Each row is a point on a landscape with many valleys, with its height.
A ball rolls from a point to whichever of its 4 nearest points has the largest drop for the distance, and stops where none of them is lower. Distance is the straight distance between rows; heights are no part of it.
q_664 h=5.64: [  6.1 -15.8  12.7   0.7  36.4 -27.7  -5.1  -5.1  -3.5   4.8 -32.6  23.7
 -13.5   3.5  16.5   4.0   5.9   5.4  -7.4   1.8   3.5   3.9  -8.4 -18.0]
q_635 h=4.73: [ -9.3  11.5 -13.1  -5.0 -41.2   9.8  27.8  28.7  23.6  13.9   2.8  -3.8
  55.7 -10.0   6.5   6.8  35.1 -21.4 -15.2 -12.5 -22.4 -10.8  22.0   9.1]
q_455 h=2.86: [-20.0   1.5   4.9   6.0 -14.1  14.3  17.7   5.0  23.4 -12.7   5.6   5.1
  36.6  -8.1 -11.2   5.2   0.0  -6.2   5.9  -8.7   0.7  -1.1   2.4   8.0]
q_868 h=5.11: [ -3.9 -15.5  15.4  10.1  33.4 -22.8  25.5  -1.2  11.3  -2.2 -30.8  20.8
   6.9  -5.1  26.7  15.4  -9.1  13.1   0.6  -0.9   9.0   1.8 -10.2 -11.6]
q_742 h=3.60: [-12.4   1.2 -14.7  -9.5  -8.6  17.1  26.5  -0.1  -7.4  21.1   4.1  -4.6
  32.6  -5.7  11.5  -8.7  -7.6 -19.0  -4.4  -7.1 -45.8   6.1 -13.7   8.8]
q_901 h=5.42: [ 14.4  -1.9   8.4   7.6  14.6 -10.1 -27.9  -6.9   3.7 -21.7  15.6  -1.4
 -49.5  -1.6  -0.1   4.3  -3.3  24.5   2.6  21.0  25.8   4.7  11.6  -7.5]
q_119 h=2.62: [ -3.9 -13.1 -15.6   1.1 -30.2  17.0   0.9 -26.2   2.9 -10.4  36.7  -5.5
  27.9 -21.4 -30.4  -2.1 -20.1  -4.7   9.4 -17.3   0.8 -16.2  16.2  -7.4]
q_582 h=3.80: [  0.2  13.2   3.7 -14.0  36.2  15.7  42.6   1.3  12.1   5.8 -22.9   9.6
  16.4  10.3  24.5   0.9 -13.0  -2.0  -5.6  -3.4 -20.3  10.2 -37.3   2.0]
q_490 h=3.15: [-29.1   3.1  -8.1   2.0 -17.5   8.7  10.7   3.0  10.5  12.6  -1.9  -1.6
  33.2 -10.8  -1.6 -11.4  -2.9 -17.7   0.9 -22.1 -17.5   1.9 -11.1   2.6]
q_479 h=5.36: [  8.1   2.1  10.8  -7.2  13.8  -9.0 -21.1   0.9  -8.2  -6.3 -15.1  11.8
 -17.7  21.3   4.4   3.2   2.6  10.0  -6.5  -1.9   6.4  10.3  -7.6   8.7]
q_996 h=6.63: [  6.9 -11.0  16.3   5.3  22.2 -31.9 -24.5   3.2 -10.7  -0.2 -24.5   7.1
 -33.7  10.8   1.8   7.2   5.6  18.5   3.2  -0.4  12.7   3.1   8.5   2.6]
q_867 h=4.10: [ -8.9  11.6  -3.4  -2.3 -21.3   9.3  15.6  39.3  21.0  -2.7   5.9  -4.2
  29.5  12.6  -7.8  -1.8  30.8 -37.7 -13.0   2.5  -2.2  -0.8   4.0   8.4]
q_696 h=1.85: [  7.0  -7.5  -3.4  -1.0  22.9 -33.4  -2.3 -35.1 -38.2  22.8 -22.6   8.4
 -35.7   5.4  12.0 -10.1 -15.4   2.9 -16.7   5.9 -15.9  -1.5   8.1 -22.3]
q_396 h=4.45: [-14.6  -1.4 -11.9   9.9 -49.2  10.9   1.4  30.5  23.8  -1.3  10.5   4.4
  16.6 -11.9  -5.8  -8.8  31.2 -20.5  -5.9  -2.1   4.9 -11.5  17.2   6.7]
q_962 h=3.70: [-11.5  10.7  -9.2   4.4  -3.1  13.7   1.2  26.0   5.4  -1.3 -10.9  -1.2
  18.4   8.5  -7.8  13.4  30.1 -13.9  -1.3  10.6   9.3   6.6  -6.6  20.5]
q_768 h=2.12: [-10.6 -11.6   2.4  -0.7 -10.5   5.3  18.8 -31.6  -4.4 -22.6  18.3   2.3
  11.2  -7.0 -25.6  -0.5 -24.4 -16.7   9.4 -12.9 -11.5  -5.2  -6.5 -17.7]
q_708 h=5.84: [ -0.4 -16.3  13.4  14.7   1.2  -3.8   9.2  24.3  34.3 -21.4   2.7   8.8
  25.1  -1.3   1.0  20.8 -23.4  17.0  21.7  10.4  23.2 -10.7 -15.5 -17.4]
q_817 h=4.48: [ 13.9 -16.5  14.9   5.8   9.9 -17.4 -28.2  16.1  15.6  -7.7  17.6 -14.2
 -46.5 -21.5  -6.1   4.4 -11.0  38.0  13.2   2.9  22.4  -4.9  20.9 -23.0]
q_85 h=5.32: [ 20.7  21.7 -29.8  -9.8 -38.1   4.8 -14.8  10.5 -33.0  34.9   0.8 -31.1
   0.7  -6.4  -8.4  -7.2  33.7   4.3 -15.1   9.5   0.0   8.5  37.1  28.2]
q_73 h=4.19: [  7.9  26.1  -9.6  -0.7 -40.6  -0.5 -17.0  16.5   1.1  11.4 -15.1 -15.3
  -7.9 -12.3  -8.5   7.0  31.9  16.7  -7.3   2.6  16.2   2.1  32.8  28.9]
q_306 h=5.41: [ -4.9 -11.2  30.8   2.2  28.0  -9.7  31.1  -3.7   3.5 -22.8  -4.0  11.6
  18.2   7.1   0.9  12.8 -25.1   7.5  16.1   5.4   8.7   3.8 -26.4 -15.1]
q_755 h=8.28: [  3.8  -4.7   6.3   2.7  18.6 -26.9 -29.6  15.8  14.5   8.3  -6.6   4.0
 -17.0   2.4   5.8   9.0  -2.2  36.8  -4.4  -6.8  19.7  -8.0  14.3  10.7]
q_184 h=4.58: [ -1.1  14.1 -18.3 -17.0 -64.0   0.0  16.3   9.0  -8.6  11.6  23.8 -13.9
  14.2   2.9  -8.6 -18.3  23.2 -28.3 -17.1  -4.4 -10.9  -3.3  32.6  16.2]
q_956 h=5.21: [-16.9 -34.5  -1.4  -1.8  22.3 -48.2  -8.8  -9.7 -13.5  28.3 -38.2  14.3
 -20.5  -5.7  16.1   1.5  -9.5  18.3   4.1 -14.1   0.4 -10.5  22.2 -16.4]
q_695 h=3.61: [  2.6  -1.8 -23.2   4.7  20.5  16.1  41.4   7.0   8.6  33.3 -17.1  -0.3
  34.6  -2.1  26.0  -1.4 -15.6  -4.6 -14.9  -4.4 -31.0 -10.8 -18.0   9.6]
q_328 h=0.87: [ -4.1  18.4 -12.2 -17.5  -7.7   8.2  -2.9  -8.2 -16.3  10.3  10.4 -14.5
   7.4   4.3   6.7 -12.6  26.4 -12.2 -11.5  -4.6  -5.0  22.4  -1.0  33.3]
q_114 h=6.10: [ -0.5  10.5   0.5  -5.3   3.9 -10.5 -27.2  -5.9   2.8  15.4 -16.5  -2.2
  -1.4   3.3  -0.3  -2.8   7.4  25.0 -11.4 -21.9  -2.4   4.3   9.6  16.9]
q_154 h=4.46: [-17.9   2.8  -1.1  -2.7  -0.4  30.3  17.7  41.3  11.6  -1.1   0.6   3.1
  16.7  15.5  19.7 -11.6  26.9 -39.1   6.0  11.4 -22.8  -5.9 -19.8  13.1]
q_185 h=5.02: [ -8.2 -17.3   4.8   6.0  16.1 -15.9 -10.2   4.5  11.2   0.8 -31.5  15.1
   8.1  -4.4  12.4   7.2  -8.8  21.2 -14.0 -11.3   3.3  -2.7   2.6   0.7]
q_147 h=2.33: [ -7.5   9.9  -0.2   8.5 -18.8   6.9  -7.8 -11.6  -3.3  -9.3   9.0  -5.9
  -0.1  -0.8 -12.4   1.6 -11.5  -4.1   3.5  -2.5   3.4   3.1   5.3  -1.6]
q_554 h=6.04: [-13.9 -18.2  10.3  18.2   5.5 -10.0   3.3  11.0  22.5 -10.6  -0.6  11.4
  23.7  -7.2 -15.2  25.0 -10.1  35.9   5.6 -19.2  10.0  -9.6   4.1  -6.5]
q_801 h=1.89: [ 12.5   8.4   6.1 -15.5   3.8  10.5 -20.7 -21.5 -31.1 -17.9  21.4  -4.1
 -12.4   4.4 -15.7  -4.5  -4.4  -5.3   5.7  11.2   7.7   4.6   1.9 -12.3]
q_931 h=4.14: [ -1.9 -15.9   8.2   7.6   9.6 -23.6  -2.3 -14.1   3.7   2.9  -8.8  10.0
  -0.5  -9.1  12.8   6.1 -18.7  16.1  -9.3 -14.2  -1.3  -8.5   6.8  -6.5]
q_51 h=3.67: [-17.1   7.8   5.8  -6.0  20.6  15.5  30.1  18.0  15.7  -1.4  -8.2  -2.6
  23.2   1.8  15.2   1.8   2.7  -8.4  13.7   5.2  -7.3  -0.8 -28.0  -2.3]
q_101 h=4.13: [  1.4   8.3   4.0  -6.8  14.2   8.6  38.1 -11.0  -8.0  11.8 -15.3  -4.3
  18.4   8.5  26.4 -16.4   1.9 -19.7 -12.4  -0.1 -40.2  11.0 -22.9  11.6]
q_573 h=5.07: [  0.2   4.0  -2.4  10.8  19.3 -17.8  -3.9   4.3  14.3  28.6 -36.3  20.5
  26.1 -12.0  13.4  18.4  -8.4  18.9 -13.3  -3.8  -5.3 -12.6 -10.8   4.0]
q_888 h=3.23: [  4.4  -6.3  15.2   8.5   8.5  -2.5  -2.5  -5.1  -1.9 -25.7   9.7  -6.5
 -13.1  -8.8 -11.7   8.6 -19.3  19.8   8.2  -9.7   9.3   1.4   0.9 -22.4]
q_29 h=3.97: [ -6.6   6.9  16.5  -3.1  29.9  -1.3  13.0   2.1  -1.9  -7.7 -17.6   9.4
   1.3   9.3  20.2  -6.9  -0.8  -8.3   3.9  10.9 -13.6  10.2 -37.1  16.0]
q_276 h=4.69: [  5.8  24.9  -8.5  20.4 -19.0   4.6 -36.2  40.8  12.1   0.2  -3.4  -3.5
 -27.1   4.5 -11.3   8.1  29.2   7.8  -6.3  17.2  22.8  10.3   3.8  33.7]
q_126 h=4.44: [ -7.6  10.7 -11.4  -8.1 -49.9   0.6  15.0  26.9   3.1  -3.4   7.3  -4.1
  17.3   1.1   2.3 -15.0  39.8 -18.6 -12.8  -2.9  -8.4 -15.1  12.3  11.7]
q_906 h=5.55: [  1.2 -35.0  11.9   6.7  13.9 -42.9 -28.1  18.8  10.2  12.5 -21.4   6.6
 -21.6  -3.1  15.3   8.5  -6.2  29.1  -2.4  -7.5   3.6 -16.7  28.3  -5.0]
q_66 h=7.21: [ 13.8 -14.4  12.0  11.6  30.7 -35.1 -21.2  12.5   5.5  -5.8 -22.7  -2.0
 -25.0  13.7  12.6   1.5   8.5  23.0   5.2   2.9  27.0  -9.6  11.6   2.1]
q_133 h=3.94: [ -0.9  -2.4 -10.8  15.5 -27.2   0.4 -17.6  28.6   5.9 -14.4  11.5 -15.1
 -22.4 -10.7  -8.0   3.4  16.6   8.4   5.6  18.1  32.1  13.4   9.5  17.3]
q_385 h=6.28: [ 15.9 -23.4  29.1  11.6  37.9 -52.7  -0.5  18.7  11.4   2.7 -26.5  27.1
 -20.8   3.9  22.1  20.5  12.4  18.9  26.1  17.0  32.7 -18.8  -7.6 -11.6]
q_20 h=0.55: [ 21.4  -3.9   1.8 -15.8  15.1  17.9 -30.9 -25.4 -20.8   1.7  11.2  -8.8
 -38.1  -1.3   6.4   2.4 -25.1  18.2   1.3  10.5   9.6   0.3  16.5 -16.2]
q_961 h=4.87: [  2.6  10.8   7.2  -6.4  35.8  -9.0  -7.6  12.5   1.0  12.0 -32.7   9.4
   0.1  21.2  21.1   2.1  15.9   5.4  -8.3   5.6  -8.7  -7.3 -12.5  19.6]
q_618 h=2.80: [ 22.2  16.4  -1.7 -16.8  15.9   7.7 -24.7 -26.5 -30.1   3.0   7.8  -7.8
 -30.5  15.4   0.5 -20.2  -2.3 -11.4  -0.2   8.1  -8.5   3.2   7.9   7.3]
q_793 h=3.34: [  1.2  12.4 -15.9  -1.3 -34.0   6.7 -16.3   6.0  -8.2  -2.6  19.9 -16.7
 -24.0 -13.5 -20.8  -3.8  17.6   7.5  -2.3   6.4   9.1   8.0  22.7  16.7]
q_264 h=3.82: [-17.1   2.7  22.4  -9.4  32.0   3.6  57.3 -18.9   6.1  -8.4  -6.9  15.3
  14.1  -4.9  16.0  13.5 -26.0 -20.0  -4.7  -0.8 -17.8   1.4 -34.0 -26.2]
q_395 h=3.93: [  6.4  -5.1 -12.9 -10.6  20.1  -1.9  14.0  -7.3  -1.9  31.2 -23.9  -0.6
  11.2  11.9  24.1 -16.4  -6.6  -4.3 -28.9  -6.4 -34.6   9.7 -29.1   6.7]
q_52 h=3.40: [-18.8  -2.9  10.9 -16.9  18.9  -3.4  25.9 -35.9  -6.2 -11.6   1.3  10.3
   5.2   6.0   4.6  -4.9 -26.0 -23.5   1.5   4.1 -12.6   6.0 -21.3 -22.3]
q_364 h=3.99: [ -9.3  12.8   5.5  -1.1  10.5  10.8  17.0   8.7   0.5 -11.7   3.0  -1.5
  16.0  12.2   3.6 -12.2   5.9 -26.2   1.1   0.2 -14.7   4.1 -35.1  11.1]
q_719 h=4.11: [ -5.6   1.0  -5.2   5.7   4.7  20.4  -1.9  10.9   7.2 -14.3   7.9   4.9
  -2.5   8.0  -3.3  -3.4   8.4 -14.2  -0.3   8.0   5.2  12.8 -15.7  11.8]
q_371 h=7.17: [ 10.8  -1.9  -4.6  -3.9   7.8 -23.4 -28.4   5.1  -2.9  11.5 -39.4  -6.7
   0.2   8.9   4.9   9.8  15.8   9.2  -3.4   8.4   2.7   1.8  11.8  17.1]
q_57 h=5.38: [  1.1  -7.1  19.3  11.6  15.4 -19.9  -2.3  16.7  23.0  -2.7  -7.7  23.3
  12.3   0.8  14.2  20.1  -6.5  21.9   7.9   1.7  22.7  -1.6 -14.8  -4.3]
q_905 h=3.55: [-11.3  -5.0   2.4  17.1 -44.9   4.8  -3.2  11.8  36.7 -12.4  11.9  -1.5
  18.2 -29.2 -29.1  17.5   0.7  19.2   6.3 -10.4  35.0  -5.8   6.3  -8.0]
q_541 h=2.71: [  3.0  10.7 -11.7 -11.2  -8.3   0.1 -15.3   8.7   2.4  24.0 -15.2   0.9
  16.6   8.5   4.7   8.6  18.1 -11.3  -9.2  -4.7  -3.5  13.8  -0.4  36.9]
q_809 h=1.22: [ 24.3  -5.4   4.0  -0.7  -0.6  30.4 -21.6  -6.8 -16.7 -18.8  36.5  -1.5
 -25.2 -13.0  -0.5   3.6 -34.9  15.4  15.7  19.6  21.0 -10.2   9.5 -44.3]
q_252 h=3.14: [-10.8 -17.3   1.5  18.6 -31.0   9.5  -4.3   3.5  24.1 -22.9  18.4  -8.0
  -6.4 -11.6 -32.6   4.2  -6.7   9.6  18.9   0.8  16.1  -1.0   5.6  -2.1]
q_751 h=4.57: [  8.2   3.6  -8.1  -9.3  10.1  -9.0  -7.2 -24.4 -13.2  19.3  -4.8   3.1
  -2.9   8.7   3.3   0.0   2.0  -4.7 -12.0  -5.5  -8.5   8.7   4.4   4.0]
q_968 h=4.88: [  8.3   1.2 -11.0 -13.7  27.0  -9.1  15.3 -41.8 -25.2  32.2   4.7   1.7
  -6.8  18.5   7.8 -28.9 -18.2 -15.7 -22.8 -10.2 -35.9  17.7 -16.1   5.8]
q_799 h=4.82: [-11.3   2.3   2.7   5.8  20.0  -8.1  20.5   1.2  17.6  15.6 -27.2  16.1
  29.7   0.2  20.9   6.7 -15.1  15.9  -4.8   4.8 -11.0  -4.7 -17.7  -4.5]
q_722 h=3.65: [ 22.6  21.0 -18.6  -8.2  10.0  16.1 -10.4  -0.7 -37.5   5.4  18.0 -13.0
 -24.7  25.7 -18.6 -16.8  13.0 -28.3   9.3  16.2   2.9   2.3   4.9  21.9]
q_553 h=0.99: [ 24.2  -6.2   7.2 -10.6  12.0   4.2 -12.2 -24.1 -21.6   1.7   9.2  -7.7
 -22.3  -6.1  -6.5  -6.5 -38.4  15.5   2.3  -3.4  13.9 -16.1  17.9 -32.2]
q_107 h=3.59: [ -9.6 -10.5  10.5  -0.5  24.6 -10.0  18.6 -35.3  -1.6  -2.5   0.0   9.9
  -4.5   4.0  -7.1   5.0 -27.7   4.5  -7.5  -3.2  -6.1   6.4 -11.3 -12.6]
q_636 h=2.98: [ -7.0   3.5  -4.8  -4.0 -24.0  27.5   1.7   3.1  -5.7 -18.8  29.3  -8.6
 -14.2  12.1 -12.5 -23.6  21.7 -28.8   2.3  11.1  -9.8  13.0  -6.2   2.1]
q_506 h=5.71: [  7.3   0.5  15.7   3.5  17.7  -4.2 -13.9 -16.3 -12.3 -23.3   8.5  -2.1
 -43.2  13.9  -3.9   9.6 -13.8  -3.2  -3.9  20.0  11.4   4.3 -13.7 -20.1]
q_441 h=4.26: [-19.9   2.7   4.1  -8.7   2.3  18.9  18.7   1.2   4.2 -15.2   9.3   2.7
  16.9  11.7   3.8 -20.4   9.8 -37.9  12.4 -10.8 -27.8   4.6 -27.5   0.9]
q_571 h=3.88: [-12.8   0.7   3.8  -3.3  10.8  -3.5  27.1 -29.9   0.6   7.0  11.7  10.1
  15.3   0.2   1.6  -6.2 -26.3 -10.5 -11.3 -20.0 -27.3   0.9 -11.1  -2.4]
q_378 h=6.43: [ 16.0  16.7  -6.3   5.9  13.9 -10.5 -22.6  15.2  -8.5   2.2 -21.1   0.7
 -17.9  22.4   1.9   2.1  34.1   3.6 -18.1  11.1   2.8  11.2  -9.4  28.7]
q_305 h=4.62: [  4.8   4.7  -7.2 -10.6  35.1 -20.4  -8.5 -16.6 -16.8  17.6 -32.9  -0.5
  -7.2  18.9  23.2 -22.6   1.0  -3.0 -21.7  -0.5 -28.2  16.1 -23.4   3.3]
q_590 h=4.81: [-12.9 -17.9  15.4  12.2  15.8 -25.2  11.4 -10.7  19.6  -0.3 -13.1  15.1
  14.7  -4.8  18.0  20.1 -22.9  21.5 -11.2  -2.7   3.2   1.2 -10.1  -5.7]
q_74 h=3.54: [  0.4   5.4 -13.4  -7.2   6.1   9.5  -8.5  -3.9 -22.4  -6.3  11.8  -8.7
 -20.6  12.1  -9.2 -17.0  19.0 -16.8   1.2  15.2   5.3  16.4 -10.4  15.0]
q_47 h=1.70: [ -3.4  -2.3   1.9  10.4  -3.9  13.8   6.1 -23.0   0.9 -31.2  27.8   1.2
  -4.8  -7.4 -31.8  -1.0 -18.4 -12.0  16.5   5.2  17.5  -2.4  -1.4 -12.4]
q_645 h=3.96: [-19.1   0.5 -18.5   2.5 -36.9   2.4   1.4   7.2   7.6  -2.8   4.6  -9.4
  15.7 -25.6 -17.4  11.8   7.0  12.6  -9.9 -14.0  16.8  -5.4  23.5   7.8]
q_970 h=1.12: [ 41.0  11.5 -18.5 -18.1 -36.5  25.0  -2.7  10.9 -33.2   4.2  34.7 -26.7
 -22.3   3.4  -7.7 -14.7  17.7 -22.4  -2.8  22.1  15.6  10.5  15.4   7.5]
q_747 h=2.61: [-15.1  -3.3  10.2   6.8 -16.0   7.6  11.9   4.4   8.8 -18.1  16.6  -5.7
  22.3  -3.0 -20.6   0.4   2.9  -8.9   4.5   0.9   1.6  -2.2  -6.6 -13.0]
q_342 h=2.38: [ 16.3  18.4 -14.8  -8.6  -7.1  17.6  -6.0  -1.7 -10.2  -8.7  20.3 -11.7
 -17.0  -1.5 -25.5  -3.2   9.9 -14.1   3.1  12.2   7.6   8.3   2.2   6.9]
q_383 h=6.29: [  6.2   6.0   0.9 -12.6 -50.0  10.5  23.8  -0.1   4.6 -22.8  51.6   1.0
   1.4   6.9  10.6 -25.8  38.9 -49.9  -6.0  -5.5 -13.6  -6.4  17.0  -9.1]
q_900 h=2.87: [ -7.0   6.4   5.0  10.6 -10.8   3.1 -15.6 -18.4  -4.1 -12.7  25.5  -4.4
  -3.9 -18.1 -15.4  18.8 -21.7  23.7   3.5 -21.9  13.7  -5.1  10.0 -16.0]
q_321 h=3.35: [-13.2  14.8 -12.7  -0.1   3.1   7.3   3.7  25.0  18.6  12.4 -13.2  -0.6
  36.1  -3.0  10.1  14.7   8.2  -6.2   1.2  -4.1 -18.2   1.8  -5.5  18.3]
q_929 h=4.80: [ -7.6   2.7 -11.1  -9.1 -50.8  13.3  12.4  -4.7   8.8  -9.5  20.7  -4.2
  29.4 -12.9 -11.3 -10.0  16.5 -19.0  -0.5 -16.8 -15.0  -9.3  26.3  -0.3]
q_729 h=1.29: [  7.5  -2.3   0.2  14.6  -9.6  27.4 -15.9 -12.3 -13.0 -21.0  20.8  -6.6
 -32.3  -1.5 -16.3 -10.0  -8.2   8.4  22.4  24.3  21.8   5.9   1.7 -20.7]
q_195 h=1.71: [ 34.9  18.3 -13.9 -14.6 -25.6  31.9 -15.7  -8.9 -47.5  21.2  17.0 -44.0
 -16.5  -1.1  -9.0 -15.1   8.8  -9.6  -9.7  10.5  17.9   9.0  21.7  -4.1]
q_516 h=3.03: [ 17.2  14.1 -15.4 -10.7 -18.4  21.6  -3.3  -8.9 -33.0   4.3  17.2 -10.2
   6.0  -4.7 -12.4 -10.0   9.6 -25.4   3.7 -11.5  -4.4  -1.8  19.5  15.3]
q_979 h=4.39: [  7.6   3.4   9.7  -1.5  23.0  -2.1   8.2 -14.6 -12.1  -1.4   1.3  13.2
 -15.3  25.5  13.9 -15.1   4.1  -2.3   1.6  14.4  -2.0   4.7 -25.5   8.0]
q_250 h=4.00: [ -0.2   8.9 -19.0  -4.3 -34.1  -2.5  -1.2  -1.1  -2.7   6.7  20.4 -11.6
  -3.0   7.2 -16.8  -6.1  20.3 -10.6   7.3  -7.7  -1.7   5.4  32.7  22.7]
q_143 h=3.62: [  0.0  11.7  -8.0  -5.0  21.3   9.9  32.9   5.9  11.5  30.7 -34.7   0.2
  23.0   8.4  28.7 -11.5  -2.7   6.3  -8.5   7.0 -25.3   2.4 -32.0  21.4]
q_532 h=3.51: [ -5.3  11.2 -19.4   0.1  31.3  19.7  23.0  23.4  21.0  15.2 -30.5   3.4
  28.7   5.8  27.6   7.5  -4.5  -5.9   6.9  -0.4 -26.3 -16.0 -20.8  12.7]
q_628 h=3.02: [ -1.0  11.9 -14.3 -14.6 -18.2  11.3 -10.3  -1.9 -22.5  22.9   5.4 -18.6
  -6.7   5.0  -7.2 -16.1   3.9  -1.0  -7.2 -16.4  -9.1  14.1  17.4  24.4]
q_161 h=3.45: [ 25.3  -6.5   0.8   0.9 -14.7  -0.3 -38.4   5.1   3.8   5.7  18.5 -23.6
 -32.2 -23.9 -10.7  11.1  -7.3  35.2   8.7  -4.4  12.6  -5.4  35.4 -17.3]
q_740 h=5.43: [ -2.9  -4.2 -10.6 -11.8 -34.3  22.2  19.2 -15.0 -20.5   3.1  30.9  -0.6
  14.4   3.4  -4.9 -27.4   2.4 -41.8   6.9 -15.9 -28.5  -8.5   2.9  -6.5]
q_512 h=4.43: [ -0.3   3.2  -6.0  -1.4  36.3 -15.0  11.8 -10.6   4.9  24.1 -39.7  14.8
   4.6  15.7  19.3  -3.9  -5.6   2.8 -10.6  14.9 -16.6  -0.5 -18.5   2.8]
q_764 h=5.63: [  3.1   2.2  -3.7  -0.1 -19.4  -6.4 -40.7   8.2  13.6   6.3  -7.8 -17.0
 -24.6 -11.5   0.0   1.8  13.4  23.6 -14.5  -8.9  11.3   0.1  24.9   7.7]
q_552 h=5.24: [-15.1  13.8  -9.9   6.4  24.5  -8.2 -23.6  -1.4  -0.1  40.2 -37.5   3.9
  11.8  14.4  25.3  -5.3  11.2  12.2 -19.8   4.3 -17.5   1.3  -3.1  16.3]
q_827 h=2.96: [-17.4 -14.3  15.5  -8.9  20.2  -9.4  27.7 -39.0  -4.0 -15.5   9.9  17.6
  19.7 -15.4   0.1  14.2 -48.2  -0.7   8.4 -15.6  -5.3   1.2 -12.3 -22.7]
q_168 h=2.99: [ 15.9   7.1  -7.2   8.9 -27.4   5.8 -19.7  -3.8  -1.4   0.5  13.1 -12.0
 -16.6 -13.2 -21.2   6.2   1.3  18.9   1.8  -7.9  -0.8  -1.9  20.1  -8.0]
q_975 h=6.23: [  0.0 -26.6  39.2   3.9  33.1 -39.7  13.2  -1.9 -19.6   6.9 -33.7  24.2
 -46.0 -10.8  23.2   8.8   3.0  -5.5  13.5   1.0  22.5  -8.5  11.8 -34.1]
q_496 h=6.05: [ 10.0  -3.2  26.7   6.3  44.5 -27.3   0.6  13.8   4.7  -5.3 -40.9  21.3
 -12.4   4.5  21.4  22.9  13.4  20.5   7.2  20.2   6.6  -9.8 -22.5  -4.3]
q_829 h=1.05: [ 28.1   9.6  -2.1  -8.5 -15.1  33.9 -24.4  -1.0 -24.9  -3.4  19.5 -21.1
 -36.7  -0.5 -14.2  -4.6 -18.0  10.5   8.6  21.7  26.9   4.6   8.4 -26.3]
q_268 h=3.17: [ -8.3  -8.4   3.6  33.1 -19.2  12.8   0.3  25.0  39.9 -19.5   1.4   7.3
  27.6 -13.5 -19.1  23.8   2.0  -0.2  14.9  -3.5  10.4  -7.7  -7.2  -5.3]
q_638 h=4.52: [ -2.4   0.6   1.9 -14.3   2.1  16.9  10.6  -9.6  -7.0  -5.8  19.3   0.9
  11.1  21.7   4.4 -23.1   5.3 -20.5  16.7   3.5 -16.0  -0.2 -25.0  11.3]
q_839 h=6.20: [ 17.5   2.5  -3.4  11.3  24.4 -13.9 -26.0  17.2   2.3  -7.2 -22.2   7.5
 -10.2  13.2  13.6   7.2  22.8  14.0   7.1  17.1  20.1   1.9 -12.7  10.8]
q_117 h=4.15: [ -7.3  11.5 -10.7  16.6 -34.0   9.6   0.3  24.4  19.3  -1.3  15.9 -13.1
  15.0   2.8 -22.2  -0.3  21.1 -15.1  -5.0   5.3  14.1   4.9   1.2  11.5]
q_556 h=4.03: [-11.8   8.5   8.0 -12.2  30.7  13.2  47.8   0.7   4.1 -20.7   3.7   0.6
  11.7  13.3  21.8 -11.9 -13.9 -19.1   0.1 -15.4 -32.6  -2.1 -37.6  -4.8]
q_951 h=1.42: [ 10.5  -8.5   1.7  -2.9 -22.6  21.6 -10.1 -14.3  -1.3 -20.8  31.6  -0.5
 -15.9 -12.6 -31.5  10.6 -28.6   7.8  13.3   8.9  12.1 -10.9   9.6 -28.7]
q_697 h=2.54: [ -8.7  -6.2  -0.6   2.0  -5.6  -3.6   4.7 -38.0  -2.4 -14.2  15.7   7.5
  13.6 -28.0 -24.5  12.6 -37.6  11.1  10.2 -13.9   2.7  -5.5  10.5 -18.0]
q_76 h=3.10: [-18.9  -4.8   4.3  17.7 -22.2   0.6   3.6  22.0  20.3  -3.4   1.0   3.8
  52.6 -12.8 -16.8  12.2   9.1   5.2  15.2 -13.0   5.2   0.6   2.1   9.5]
q_641 h=1.48: [-11.5 -33.5  11.6   9.2  15.5 -47.6  -6.7  11.0  11.7  15.5 -20.8  12.9
  -1.7 -15.2  20.0  14.1 -17.0  28.4   0.9 -14.6   5.0 -16.4  30.3 -15.7]
q_632 h=4.12: [  5.6  -4.8   4.8  16.2 -21.4   2.4 -32.1  16.9  22.6 -11.0  17.5 -20.7
 -36.9 -19.1  -7.6   8.1  -8.9  32.6  16.8  -7.3  35.7  -3.6  16.6   4.8]
q_88 h=2.13: [  0.0 -16.7   4.3  -4.1 -21.4  16.7  11.6 -12.9  -1.4 -23.8  37.2   2.4
   0.2  -5.7 -28.7  -8.0   9.2 -32.1  10.4   9.6   0.4  -6.0   3.1 -12.5]
q_577 h=1.87: [  5.0 -16.9   1.6   0.1  11.6 -16.8 -23.2 -24.8 -33.4  10.3  -7.0   5.2
 -29.3  -5.1   1.3  -5.5 -28.6  11.1  -1.7  -1.5  -4.8  -9.8  30.0 -42.3]
q_950 h=2.84: [-26.7 -16.4  -1.0   6.6 -17.3   9.7   8.7  -0.4  18.9 -26.4  10.1  10.0
  26.1 -10.4 -21.0  13.0 -10.3   1.3  12.7  -5.5   2.3   3.6  -9.9 -12.3]

For each start below, name the point where the ball stops.
q_697 => q_20
q_799 => q_328
q_455 => q_20
q_632 => q_20
q_573 => q_328
q_305 => q_328
q_817 => q_20
q_378 => q_328

For each start below, name every point that the ball comes to, in order.
q_552 => q_512 > q_395 > q_143 > q_532 > q_321 > q_541 > q_328
q_154 => q_51 > q_532 > q_321 > q_541 > q_328
q_582 => q_143 > q_532 > q_321 > q_541 > q_328
q_695 => q_532 > q_321 > q_541 > q_328
